A landscape with many valleys, sampled at points; each row gives a point and its height.
A ball rolls from a point to whichever of its 2 nearest points has the largest drop for the distance, and stops where none of them is lower. Distance is the straight distance between rows; heights are no part of it.
K_629: [147 131 148 138 101  80 123 147 132 143 155 183 164 152 110  94 130 169
 102 119 182 110 177 174 173 147 102  71  96 156 129 136 109 129 126]  height 203
K_303: [106  78 102 144 113 127 138 148 149  54 139 149 110 130 153  96  44 150
 134 134 127 178 127 192 116  89 140 129 127 116 153 174  72  99 144]  height 418
K_307: [132 153  84 161 115 134 130 119 112 163 126 148 178 171 164 108 142 130
 138 168  92 118 156 132  99 175 121 122 145 128 125 114 137 113 105]  height 249
K_544: [134 110 134  93 112 114 145 176 112  63 126 108  91 144  78  78  92 149
 139 138 145 124 128 173 150  82  91  93 144 118 108 154  89 102 174]  height 392
K_735: [100 106 160  75  98 144  80  98 149 125  97  75 120 120 145 136 174 118
 123 139 159 127  93 117  88 161 182 195 148  82  89 110 158 142 110]  height 479
K_212: [129 127  83 139 109 114 127 168 116 161 119  82 141 117 159 120  65 136
 145 151 117 171  73  95  98 103 140 140 141  99 162 148 128  76  95]  height 689
K_898: [159  80 136 127 168 139 159 162  97 125 117  86 124 121 116 102 116 166
  62  81 119  78 123 140 141 115 105  44 144 171 138 148 136  86 145]  height 196
K_688: [138 140 136 124  82 116 119  96 146 118 141 104 133 150 118 149 113 152
 134 167 146 163 154 132 181  85 131 140 143 132 105 130 109 164 176]  height 48
K_282: [123 138 141 128 109 107 169 128 125 149 145 157 112 148  91 117 116 132
 135  85 144  95 121 162 129 123  91 139 101 111 105 119 108 145 162]  height 294
K_967: [132 163 135 182 148 124 123 101 137 100 135 121 109 151 176 104 152 126
  71 165 109 139 189 170 129 133  96  80 160 133 140 155 113 151 191]  height 330
K_385: [176 189 160 155 169  75 142 133  73 143 120  79 101 117 130 106 129 150
  87 142 108 116 157 151 153 137  57  90 170 135 160  91 134 119 144]  height 395
K_612: [156  95 134 174 149 132 106 112 136 131 136 148 135 166 157  95 131 152
  44  98  90 130 162 171 123 152 134  40 102 169 120 162 119 120 147]  height 598
K_84: [112 144 144 164 141  84 102  81 135 128 139 210 104 160 118  95 141  96
 161  81 168 106 145 183 120 151 130 116  79 116  86 137 127 172 131]  height 609
K_587: [120  78  96  68 141 166 146 133 100 115 131 106 119  83 140 170  84  96
 163 151 136 147 104  87  91 115 112 177 141  80 131 104 176 101  62]  height 453
K_74: [166 151 100 167 123  62 121 116 129 175 145  95 118 154 130  90 114 138
 132 200 101 141 108 150  61 139 124 157 186  79 105 134 145 123 116]  height 350
K_166: [126 143 111 123 138  85 144 202  88  98  98 186 130  92 109 123 121 110
  86  62 170  67 146 108 134 153  97  58 107 151 188  95 167  93 118]  height 390
K_830: [161 130 124  99 137 121 112 106 108 159 145  91 160 124 151 158 134 131
  95 196 139 160 170 110 158 121 115 129 166 147 176  78 149 141 107]  height 291
K_945: [150 124 116  90 141 117 136 139 106 127 124  32 115 140 106 120  65 150
 138 150 104 140 103 145 140  98 110  78 173 137 144 139  87  91 122]  height 233
K_866: [125 115 121 164 140 169 146 142 145  67 125 143 114  86 129 140  97  97
  96  86 119 136 131 148  87 104 144 109  99 158 150 190 113  79 164]  height 420
K_123: [113  90 166  68 117 148 102 140 120 176 110 139  98 166 106 128 175 141
 141 140 176 100  80 118 118 187 136 197 137  63  63 100 146 130  86]  height 535
K_28: [ 93  95 124 128 116 132 149 123 162  41 111 161  99 127 101 109 100 119
 130 128 146 181 119 157 113 103 136 134  99 110 112 156 103 143 204]  height 327
K_129: [127 148 131  69 106 127 127  82 111 148 144  81  81  94  82 165 129 116
 145 174 103 181 126 138 159  79 112 167 170 125 123 105 113 150 124]  height 542
K_576: [ 90 105 125 102 136 126 133 148  86 183 153 193  92 118 153 132 116 126
 170 139 101 166  69 150 127 146 140 169 131  69  99 105 139 154  59]  height 582
K_415: [121 165 122 201 141 102  74  83 111 165 161 138 157 167 186 101 122 144
 165  91 110 118 103 183 109 163 126 151  99 119 117 125 136 169  85]  height 483
K_519: [ 87 126 121 178 105 134  89 130 153  87 120 120 150 131 196  90 120 151
 175 111 132 138  95 148  90 127 187 141 113 120 126 153 109 126 126]  height 476
K_686: [164 104 160  60 115 109 104 144 144 124 119  83 134 134 107 163 141 145
  88 157 208  97 150  66 185  95 115 162 159 129 155  82 147 175 113]  height 229
K_347: [145 148 133  96 140 196 127 118 120 170 135 115 149 118 136 209 151 135
  98 108 123 114 159  71 165 104 130 155 139 169 164  98 164 128 120]  height 394
K_439: [127 119 122 123 104 112 154 183 136 116  91 131 150 150  94  58 143 139
 200 109 180  63 118 108  88 171 162 141  87 117 109 139 144  93  94]  height 304
K_919: [113 118 106 163 130 141  93 115 156  94 153 164 153 146 177 127  69 124
 160 106 155 165 132 150 138  91 181 133  83 167 165 146  76 143 110]  height 472
K_386: [146 128  84 116  96  96 128  97 113 167 167 138 148 152 136  84 112 146
 131 219 101 159 182 174 174 153  92  97 172 121 139 100 115  96 106]  height 434
K_570: [ 79 119 110 121 144 150 151 151  88 162 159 192 123  89 162 150 114 117
 181 134  99 160  75 124  97 102 148 163 112 113 137 117 135 136  57]  height 605
K_720: [109 157 159 213 156  99  79 107 125 109 132 118  87 137 184  93 126 158
 139 108 113 153  48 171  91 140 137 143 125  95  84 160 128 178 169]  height 523
K_538: [ 92 169 160 150 136 108 105 129  78 178 101 134 118  54 151 125 131 111
 176 144 128 150  47  98  75 142 168 150 125  95  75 139 157 124  95]  height 632
K_846: [119 157 143 181 125 135 109  82 145 100 143 137 106 105 151 149  90 118
  91 108 102 170 143 152 132  83 150  87 118 173 138 180 104 133 192]  height 527
K_144: [107  93 180  69  91 154 102 145 129 146 117 100 119 146 165 135 167 148
 115 124 173 119  70 138 104 190 193 224 133  66 101  93 159 137  79]  height 507
K_503: [135 132 162  44  87 107 134 140  77 129 147 105 122 114  57 139 142 157
 150 142 152 110 111  97 187  99  73 132 162 123 101  76 124 149 106]  height 498
K_35: [ 88 122 116 102  84 122 144 140 126  44 120 159  93 136  74  92  70 131
 160 114 137 150 145 187 131  79 115 121 122 114 110 163  70 128 174]  height 359
K_837: [ 85 156 133 122 122 165 120  99 116 131  99 183 136  99 141 139 198  96
 162 127 100 119 136 108 104 163 152 125 115 128  97 100 142 133 121]  height 55
K_692: [134 157 135 124 131 151 142 150 125 146 122 158 138  81 115 157 135 113
 160  95 146 115 119  80 142  79 170  95  83 155 144 153 118 103 114]  height 391
K_294: [167 109 114 118 144 124 113 120 162 128 100  47 130 144 143 135 111 137
 101 202 145 164 155 115 146 103 133 135 153 118 151 139  99 137 148]  height 152
K_660: [107 132 140  20 113 148 120  89  97 135 160  92  93 128  42 158 131 110
 157 150 136 138 112 109 187 100  84 159 175 120 100  74 114 168 113]  height 521
K_404: [127 157 166 114 150 113 142 128  88 162 117 209 107 114 108 111 151  99
 180 124 138  91 115 106 118 155 144 108  94 111  79 126 160 127  79]  height 587
K_913: [152 132 136 189 150 139  93 136 124 191 136 120 175 156 164 112  86 156
 132  70 113 135  98 126 101 144 178  75  98 175 150 166 120 110 118]  height 331
K_426: [133 132 131 101 137 142 145 142 147  82 111 129 140 120 112 159 168 119
  93 135 166 126 161  74 197 111 101 138 117 144 148  80 148 149 150]  height 106
K_593: [161 129 114 134 123 116  73  82 150 191 148  79 145 158 160 151 124 133
  84 200 114 160 144 127 118 123 150 136 176 156 166 135 148 143 113]  height 245
K_85: [111 118 165 162 141 161 106 102 165 144 124 133 140 161 102 146 172 127
 120  92 118 111 106 117 107 160 136 194  87 125 105 127 139 174 140]  height 380
K_857: [108  92  78 109  92 132 166 149 160  65 132 162 108 143 110  84  48 123
 157 137 140 148 155 190 117 124 106 145 139 116 130 138  81 105 161]  height 389
K_819: [118 108 136  79 106 107  92 116 154  92  91  70 133 123  98 112 144 102
 102 192 194 146 115  92 104 142 154 144 163  64  92 126 143 174 143]  height 300
K_906: [120 164 122 114  98 116 121  57  97 165 170 120  85  67 129 170 121 124
 162 176  65 177 107 147 136  81 129 172 175 144 139  92 125 149 128]  height 559
K_514: [118 136 109 174 131 117 131 196 105 141 109  84 168 128 176 107 102 124
 159 115 121 140  49 117  55 125 136 144 128 100 129 162 146  71  88]  height 669
K_194: [104 124 140  81 139 184 132 109 154  72  93 156 134 106  95 168 198  84
 117 142 140 141 144  58 173 135 139 164 125 120 130  75 157 163 155]  height 180
K_248: [107 157 128 188 132  91 114 151  93 159 122 114 125  89 161  99 107 145
 152 132 109 169  38 126  66 125 138 151 122  85  92 149 146 115 122]  height 649
K_236: [153  94  79 104 138 135 175 181 107 160 132 151 143 133 127 136 107 135
 140 101 123  29 113 104 145 166 103 125 129 127 134  96 154  87  86]  height 34
K_647: [148 163 135 177 123 101 131 167 110 135 111  89 125  98 139 114  97 124
 107 103 120 155  76  96 113  83 123  94 138 140 125 171 129  81 180]  height 323
K_795: [130 127 121 166 107 134 125  94 131  98 154 142 108 162 144 108 101 134
  97 142 107 168 192 209 162 117 107  87 153 147 149 136  85 148 179]  height 361
K_405: [140 145 148 139 115 107 157 142 115 160 128 159 117 103  85 140 107 119
 157  70 149 100 133 122 124  97 144 134  89 146 116 149 109 137 104]  height 341
K_299: [108 117 138 101 155 162 150 128 156 162 107 178 119 158  80 140 188  67
  95  94 140  78 117 118 141 230 109 154 135  73  86  91 111 135 130]  height 306
K_18: [166 123  99 126  92  63 106 121 100 189 163 125 133 151 111 103 129 140
 154 213 113 130 132 122  98 109 133 137 166 107 107 120 150 108  66]  height 382
K_255: [143 142 139 127 140 100 152 187  87  89 107 129 108 114  98 108 111 142
  73  73 134  85 144 166 133 120  97  56 125 144 150 149 131  82 149]  height 267
K_268: [140  87  85  98 134 139 143 160 143 102 132 179 188 146 114 108 150 119
 123 105 157 110 166 105 154 159 162  81  84 183 153 126 120 104 114]  height 500
K_832: [112 134 125 185 134 111  66 102 149 102 155 151 152 162 162  78  90 122
 193  96 168 139 111 147 145 103 216 111  74 162 156 177 113 130  96]  height 499
K_281: [127  58  90 107 110 178 128 106 154 157 146 185 166 155 148 148 110 137
 137 154 121 138 187 122 180 156 131 119 121 146 135 113  84 106  88]  height 313
K_702: [131 160 136 208 136  96  90  96  99 168 148 122 124 160 155 114 118 144
 138 116  87 138  87 166  85 159 127 138 131 105  77 148 153 166 138]  height 509
K_554: [170 133 141 133 113  80  93 111 134 155 166 159 172 149 144  81 115 174
 137 146 173 169 154 137 185 130 136  58  83 165 109 145 121 129 137]  height 155
K_497: [ 98 126 144 113 111 169 114  82 187  85 125 171 140 126 122 174 197 100
 137 115 117 160 161  82 145 134 150 163 107 160 134  98 129 172 165]  height 221
K_883: [146 125 136 148 134 118 144 115 105 186 150 116 167 151 121 135 120 166
  72  99 106  93 133 155 152 141  95  79 151 166 148 118 109 104 144]  height 202
K_39: [ 87 123 111 160 137 125 157 133 129 135 165 118 109 134 177 110  86 158
 152 143  66 168  98 185  97 104 114 156 156  98 139 146 117 155 125]  height 31
K_332: [ 80 146 153 156 142 123 116 100 163 105 112 177 104 153 122 114 144  86
 141  82 133 126 120 165  92 182 154 134  84 140 107 132 109 175 139]  height 590
K_124: [139 122 141 142 122 142  96 117 187  77  98  56 137 132 138 141 137 132
 110 170 138 174 130  89 110  71 146 156 140 127 138 171 113 125 169]  height 201
K_557: [201 149 162  61  95  97  96 120 103 166 158 102 115 122  93 155 149 133
  85 168 165 130 126  73 119  96 119 149 182 111 132 117 176 158 105]  height 198
K_49: [120 166 141 118 117  95 179 125  99 133 128 221 118 100 100 158 170  95
 116  70 150  97 172 128 132 139  95  78  88 166 150 100 142 131  99]  height 537
K_758: [111  77 124 100 158 164 156 127 179 107  92 129 119 169  81  90 182  86
 115 108 144 102 120 133 130 224 105 177 151  68 107  96 113 126 129]  height 351
K_219: [155 114 119 107 124  98 158 169 109 165 121 113 141 122 105 124 146 144
 132 121 155  91  96  91 111 151 102 149 138 104  83 111 181 128 111]  height 157
K_835: [170 155 150 141  92  91  83 122 155 116 144 130 168 144 132 133 148 166
 119 173 180 170 151 107 194 109 151  94 109 156 118 124 121 162 153]  height 107
K_567: [ 81 101 100 174 126 145 113 144 173  66 149 137 143 172 189  88  71 144
 142 130 129 176  91 164 115  96 171 140 108 119 157 178  75 123 131]  height 443
K_827: [116 109 141  74 115 160 170 133 153  96 145  95 127  90  57 190 131 103
 116  49 130  63 114 104 180 107 105 145  92 161 160 113 103 126 134]  height 426
K_232: [155  82 118 124 164 124 133 184 149 140 115 133 166 154 119  92 102 147
 131  82 159  80 106 121  92 166 162  83  94 183 147 179 110  81 101]  height 473
K_631: [135 158 132 158 136 112 121 120 133 108 128 169 142 134 126 136 143 136
  59  93 128 140 167 177 143 116 124  44 102 176 158 145 114 124 163]  height 570
K_187: [151 140 190  96 116 106  95 111  88 175 148 162  82  73 106 175 128 142
 164 163 123 186  82 113 134  95 145 170 131 104  84 123 135 150 108]  height 277
K_88: [146 106 102  97 148 114 146 161 113 101 121 193 168 122 124 129 125  93
  70  81 152  99 179 130 148 172 113  49 100 179 182  92 126  85 121]  height 449
K_754: [136 144 139 192 139 145 106 138 143  92 133 137 112 187 150  88 154 148
  59  99 104  94 185 167 103 165 135  83 112 159 119 158 132 125 166]  height 624
K_550: [100 166 106 158 123 110 118  88  92 147 163 166  87  46 135 157 113 111
 177 175  75 199  91 117 114 109 151 145 152 129 114 118 140 135 132]  height 553
K_31: [112  89  71 117 137 152 176 149 140 120 134 120 138  97 125 149  77 110
 134  76 108  89 114 120 124 135 122 126  88 126 177 138 117  61 122]  height 332
K_269: [170 154 126 126 137 106 144 160 106 127 122  38 120  95 121 152  85 137
 122 122 106 125 102 131 137  80 113  82 160 130 148 160 120  77 167]  height 280
K_644: [148  98  56  75 111 137 157 148 138  97 112  90 117  99 135 132  80  72
 171 189 145 126 154 104 138 119  95 121 177  73 136  85 159 112  90]  height 512
K_851: [157 131 167  77  98 120 113 131 127 137 116 148 103 110  92 169 154 158
 155 158 146 147 120  71 148  71 128 154 140 109  89 119 146 143 115]  height 234
K_155: [167 136 105  88  96  44 124 130  85 160 168 114 136 131  88  73 132 149
 121 222 131 149 149 146 181 120  90  88 168 124 140  71 113 103  98]  height 455
K_421: [ 91 146 154 169 141  99 130  93 159 100 104 169 121 137 106  89 146  92
 173  54 133 107 141 160  83 167 201 145  73 138 146 137 141 153  76]  height 562
K_23: [159  79  94 138 153 146 142 186 139  99  95 109 157 148 149  91  75 147
 121 122 132 122 120 120  82 140 153  98  98 139 128 170 119  44 127]  height 424
K_114: [115 141 131 190 123 132  97 130 149  71 111 184  85 158 114 104 171 114
  71  93 120 117 178 187  88 135 118  87 112 146 116 164 147 142 157]  height 647
K_482: [115 117 128 105 153 161 158 124 124 177 115 149 128 145  91 139 165 101
 107  83 129  81 120 108  99 189 102 165 117 110 106  89 156 144 120]  height 247
K_196: [113 173 150 141 107 151 104 121 136 117  73  94 151  61 146 144 172 108
 165 103 133 135 111  67 101 104 198 144 103 149 127 144 157 111 132]  height 241
K_766: [139 108  97  79 155 101 162 155 132 108  85  59  95  83 101 141  99  57
 146 180 145 136 124 121 129 135  86 126 156  47 113  98 180 129 119]  height 536
K_975: [119 109 130 167 141 171 116 110 168 144 143 114 135 187 130 133 138 144
 118 120 116 110 157 135 115 142 124 194 130 121 117 115 111 167 146]  height 333
K_231: [166 130 128 120  87  96  81  83 123 188 187 152 144 170 146 109 126 155
 137 231  98 160 159 137 151 143 117 106 153 108 123 113 150  98  72]  height 411
K_741: [124 172 153 125 123 106 128 124  69 168  77 159 129  88 143 103 150 127
 196 142 117 119  98 118  87 167 162 119 117 105  69 143 164 103  76]  height 612
K_668: [154 123 123  71  93 118 106 106 173 114 125  68 138 146 115 159 127 137
 104 193 164 176 168 119 189  69 131 129 176 150 153 103  87 155 150]  height 102
K_525: [109 155 140 115 110 133 173 106 151 132 130 180 112 107  92 201 169  97
 105  43 130 113 153 124 135 122 122 124  88 199 173 114 119 146 122]  height 497
K_95: [138 162 163 125 128  99 160 112  74 174 141 231 122 101 105 139 159 109
 138 111 142 105 144 154 128 131 110  83  97 119  98 116 141 152  90]  height 564
K_617: [138 131  84 120 126 134 157 141  99 174 135 151 162 148 142 123 134 122
 123 108 100  77 163 110 118 177  79 126 136 121 128 106 152 102 101]  height 162
K_956: [115 101  97 109 103 189 118 137 139 145 130 158 171 152 159 132 111 139
 155 165 123 129 149  87 124 145 144 141 127 134 125 121 110  98  80]  height 250
K_165: [154 156 137 160 129 114  87 100 134 163 127  66 123 123 144 148 129 129
 110 167 117 147 104 105  87  95 142 152 175 110 138 157 146 142 128]  height 199
K_296: [109 176 147 114 114 151 133 119 150 119  78 134 144  86 131 143 205  98
 134  84 127 119 127 110 111 168 175 142 106 147 127 112 169 148 141]  height 156
K_30: [116 175 105 185 118  99  96  93 110 153 158 156 120 102 148 138 117 134
 148 144  86 175 108 132 104 139 139 137 141 127  92 137 148 162 136]  height 532
K_438: [122  76  82  70 143 185 151 130 113  91 117 127 120  99 146 145 100  79
 179 182 128 144 153 100 127 156  98 158 177  60 122  84 154  95  85]  height 486
K_703: [125 121 133 122  91 101 156 138 137 130 137 209 128 170  86  94 138 120
 133 109 158 101 172 173 156 164  82 109 119 124 125 109  89 146 143]  height 251
K_122: [149 129 135 179 130 113 109 114 123 193 163 144 164 167 150 136  99 159
 123 110 114 117 140 141 140 136 140  92 104 158 134 140 130 111 131]  height 271
K_473: [ 82 129 134 167 149 129  92 101 128 152 155 162 131 151 175 120 153 132
 168  74 132 123  80 167 114 141 156 176  89 109 115 115 119 189  92]  height 454
K_261: [ 94 128 165 135 115 129  53  88 167 110 122  72 121 148 155 139 170 143
 140 133 177 137  83 142 119 152 186 180 111  98  82 121 149 177 148]  height 452
K_842: [126  98 114 101 140 149 170 164 128 107 131 119 118 115  82 152  84 116
 115  60 111  39 118 141 141 137  97  99 113 153 157 123  97  73 121]  height 255
K_112: [143 118 121  85 135 165 156 144 130 112 133 125 149  83 106 187 115 117
 125  77 133 107 119  79 184 109 144 112  81 172 160 132 116  99 137]  height 442
K_52: [171 103 152 146 204 168 156 150 155 147 115  39 122 143 119 158 158 159
  55 102 105  45 132  94 145 117  96 122 138 146 162 124 146 117 135]  height 205
K_242: [151  85 137  63 106  99 114 134 169 106  99  74 136 145  84 130 156 134
  97 171 214 107 131  84 141  99 116 163 153  73 113 118 131 184 144]  height 270
K_5: [139 156 174 145 116 105 104 119  83 156 155 190 109  75 134 159 120 149
 218 169 128 157  90 116 125  99 169 132 111 109 102 141 138 138  94]  height 312
K_430: [133 112 152 172 135 154 108 116 172  86  92  43 111 163 144 111 163 149
 103 170 123 144 147 124 104 105 135 145 142 110  94 168 104 150 172]  height 242
K_888: [104  84 116 171 140 153 130  88 150  93 148 114 116 157 178 113  61 157
 105 131  77 172 169 194 137  98 147 103 143 156 151 156  72 134 157]  height 396
K_266: [105 146  96 148  95  89 114 130 108 157 123 119 139 149 164  82 126 129
 166 160  88 138 109 159  65 176 132 149 157 103 102 121 157 118 108]  height 310
K_483: [126 149 134 135  83 107 124 104 124 125 143 181 132 111 139 135 133 120
 160 162 119 166 167 126 171 113 106 130 129 135  94 117 127 164 147]  height 105
K_541: [167 146 158 179 181 112 138 143 108 130 117 116 113 150 168  85 152 131
  72 155 113 123 189 149 130 142  73  93 162 139 154 109 133 133 163]  height 362
K_316: [121 105 103 157 158 151 140 175 129  80 108 109 148 112 153 127  86 113
 122 105 120 145  91 106 100  94 147 112 105 137 158 180 108  60 148]  height 376
K_598: [139 162 117  65  80  75 123 134  90 124 153 122 119 117  84 113 126 139
 151 187 132 131 123 121 183  90 100 111 170 122 120 102 117 128 122]  height 475
K_927: [119 153 153 134 100 156 117 103 163 102 148 204 149 121 141 148 179 115
 136 147 138 162 184 106 177 109 128 116 103 144 124 103 114 167 155]  height 158
K_925: [150 141 120 156 135 141 121 138 123 152  99 113 195 145 164 112 139 145
 116  94 111 113 124 119  95 170 176  79 117 187 143 144 126  87 133]  height 393
K_683: [107 138 107 137 127 150 143 136 162  58 114 148 139 122 137 116 111 129
 120 151 156 174 152 126 123 109 137 124 127 145 129 155 113 111 190]  height 293
K_773: [104 144 157 212 134 121  73 120 145  63 143 112  99 125 174  88 132 146
 152  95 121 153  94 139  85 113 159 133 102 126 117 184 109 158 156]  height 504
K_569: [156 160 132 113 130  97 126 131 107 190 123  79 112 105 102 162 140 131
  94 148 137 137  93  93 119 104 107 167 181 110 127 126 186 135 139]  height 147
K_336: [143 136 118 100 137 122 187 171 114 151 128 136 136 122 100 146 115 130
 104  56 140  24 121 114 146 147  79  92 115 163 148 114 140 103 125]  height 166
K_978: [145 139 163  99 102 123  96 142 142 122 115 115 147 130 104 176 178 167
 108 143 192 130 136  63 177  77 125 155 123 151 131 109 140 153 142]  height 176
K_120: [133 149 102 136 158 127 160 198 117  66 110 152 113 109  88 120 132 105
  80  74 142  65 126 117  97 141  98  68 101 138 152 146 163  93 146]  height 328
K_142: [ 98 132 109 141 120 111 164 101 105 147 139 126 109 119 121 133  90 137
 137 122  69 140 117 183 122 119 100 158 159 114 129 120  93 149 142]  height 103
K_390: [133  82 143 107 117 137 151 138 122  77 116  32  66 149 110  85  88 143
 129 167 127 142 157 170 149  80  94 115 144 122 124 163  59 111 155]  height 422
K_443: [137 162 124 152 145 138 123 136 147 102 111 103 171 134 160 121 150 131
  85 121 127 121 147  93 116 139 160  89 140 172 152 144 145  97 181]  height 445
K_770: [ 85  99  96 142 116 142 125 123 124 140 164 136 129 139 181 124 105 135
 170 161 102 186 111 153 140 118 122 178 149  96 125 113 118 181  78]  height 104
K_56: [100 136 126 159 124 111 120 139 135 109 128 169 151 153 138  75 105 108
 186  95 153 111 137 141  94 135 192 131  62 148 163 145 119 128  73]  height 529
K_590: [ 82 142 168 170 158 142  85 114 159 121 135 102 131 141 147 132 166 133
 145  77 122 129  70 146 111 150 175 181  78 111 112 135 133 170 136]  height 419
K_136: [124 123 119 182 169 167 131 118 149  83 105  79 100 143 165 105 148 102
  96 160  90 134 178 126 104 125 117 131 149 124 130 153 114 142 173]  height 287
K_305: [133 189 145 180 105  99 103 121 118 139 143 156 125  97 130 142 110 130
 105 108 145 164 137 162 158  86 151  64 120 170 135 170 120 132 167]  height 547
K_734: [131 122 128 132 155 169 148 101 129  72 115  58  79  74 153 145 101 114
 125 150  75 161 151 172 145  65 108 124 143 154 171 157  72 108 160]  height 477
K_137: [108  70 118  77 148 162 187 156 156 100 127 140 140  90  65 167 141  89
 141  72 138  70 120  95 149 141  98 176  86 125 143 113 144 130 123]  height 370
K_679: [ 93 149 133 169 149 159 150  91 142 100 143 110  86  93 167 154 105 111
 113 125  81 169 154 138 120  70 115 127 148 147 159 150  97 135 186]  height 503
K_775: [136 112 129 141 144 147 131 154 170  36  92  84 106 120 135  95 128 113
  89 152 141 158 143 101 123  90 151 102 118 135 122 188 114  96 182]  height 252
K_289: [137 104 108  86 126 123 126 130 146  70 108 146 207 159 145 102 170 141
 106 141 149 137 178  97 163 175 162  81 116 171 153  99 130  96 144]  height 538
K_267: [182  90 138 136 193 126 155 153 119 162 116  90 149 154 146 121 147 169
  49  93  99  62 140 135 148 143  96  81 154 170 165 125 142 114 130]  height 109
K_599: [113 106  82 102 149 160 164 159 118 117 108 117 149  98 128 147 103 100
 178 108 118 102 115  89 100 130 127 163 107 107 138 110 160  91 111]  height 400
K_308: [ 92 112 103 110  99 160 102 112 138  97 122 134 147 132 180 133 121 129
 176 170 101 167 133 112 111 147 144 180 157 107 120 105 130 141  87]  height 170
K_768: [113 148 135 107 127 185 116  97  98 178 140 172 149 123 152 157 178 119
 137 135  88 127 165 107 108 174 115 169 163 126 118  92 164 144 111]  height 171
K_897: [ 98 102 122 122 134 134 121 138 103 187 133 180 113 153 127 109 134 140
 157 140 127 114  80 141 106 187 122 182 136  58  79 101 132 134  76]  height 561
K_834: [138 114 142 144 169 161 140 116 182 141 125  83 120 177 130 149 153 154
  72 128 112  81 153 122 144 127 108 147 135 132 155 147 132 143 162]  height 276
K_582: [125 102 111 134 151 149 152 121 114  88 111  39  46 106 146  97  89 119
 138 182  71 156 139 195 118  89  91 141 143 118 142 155  70 135 137]  height 450
K_543: [128 144 162 117 144 162 149 111  92 203 143 181 126 121 114 168 174 127
 116 117 113 109 138 115 140 155  95 155 127 109  93  82 169 164 110]  height 248
K_492: [127 142 143 102 123 153 138 103 146 157 142 159 142 126 109 200 162 133
  93  90 118 108 166  96 185 111 126 133 114 179 168 100  99 161 141]  height 451
K_704: [163 135 126  91 143 135 124 123 111 165 144  87 141 101 134 180 129 138
 110 139 126 127 136  86 187  91 117 114 170 150 175  97 158 107 102]  height 334
K_412: [161 131 117  89 145  88 144 131 102 184 131 102  90 129  95 141 144 127
 124 160 140 110  90 122 125 152  99 152 181  68  88 110 191 134 120]  height 91
K_626: [104 165 127  84 120 117 157 119  93 140 121  81 115 131  82 130  87 134
 144 121  94 128  96 138 136  98  78 123 157 125 143 129 100 114 143]  height 174
K_161: [103  81 146  90 172 181 170 138 164 144 118 139 123 104  70 163 167  90
 119  75 137  79  85  92 131 198 103 190  78 102 122 114 149 134 115]  height 315
K_710: [144 122 128 137 141 110 168 180 119 159 101 135 130 145  85 100 145 138
 143  96 148  58 101 104  73 165 118 129  90 115 101 159 147 107 133]  height 232

Call two points neighbours if one is among the 2 nearest of the other. Go from one point of each pair to the other, from neighbour to neighbour, staying as low as possible. Name the highest point that can't be avoided.
K_267, K_482 -> K_385
K_688, K_426 -> K_497
K_482, K_837 -> K_543
K_688, K_837 -> K_692

Where does a ball stop that starts at each point below?
K_538 -> K_412
K_112 -> K_688
K_576 -> K_267
K_906 -> K_236
K_550 -> K_267
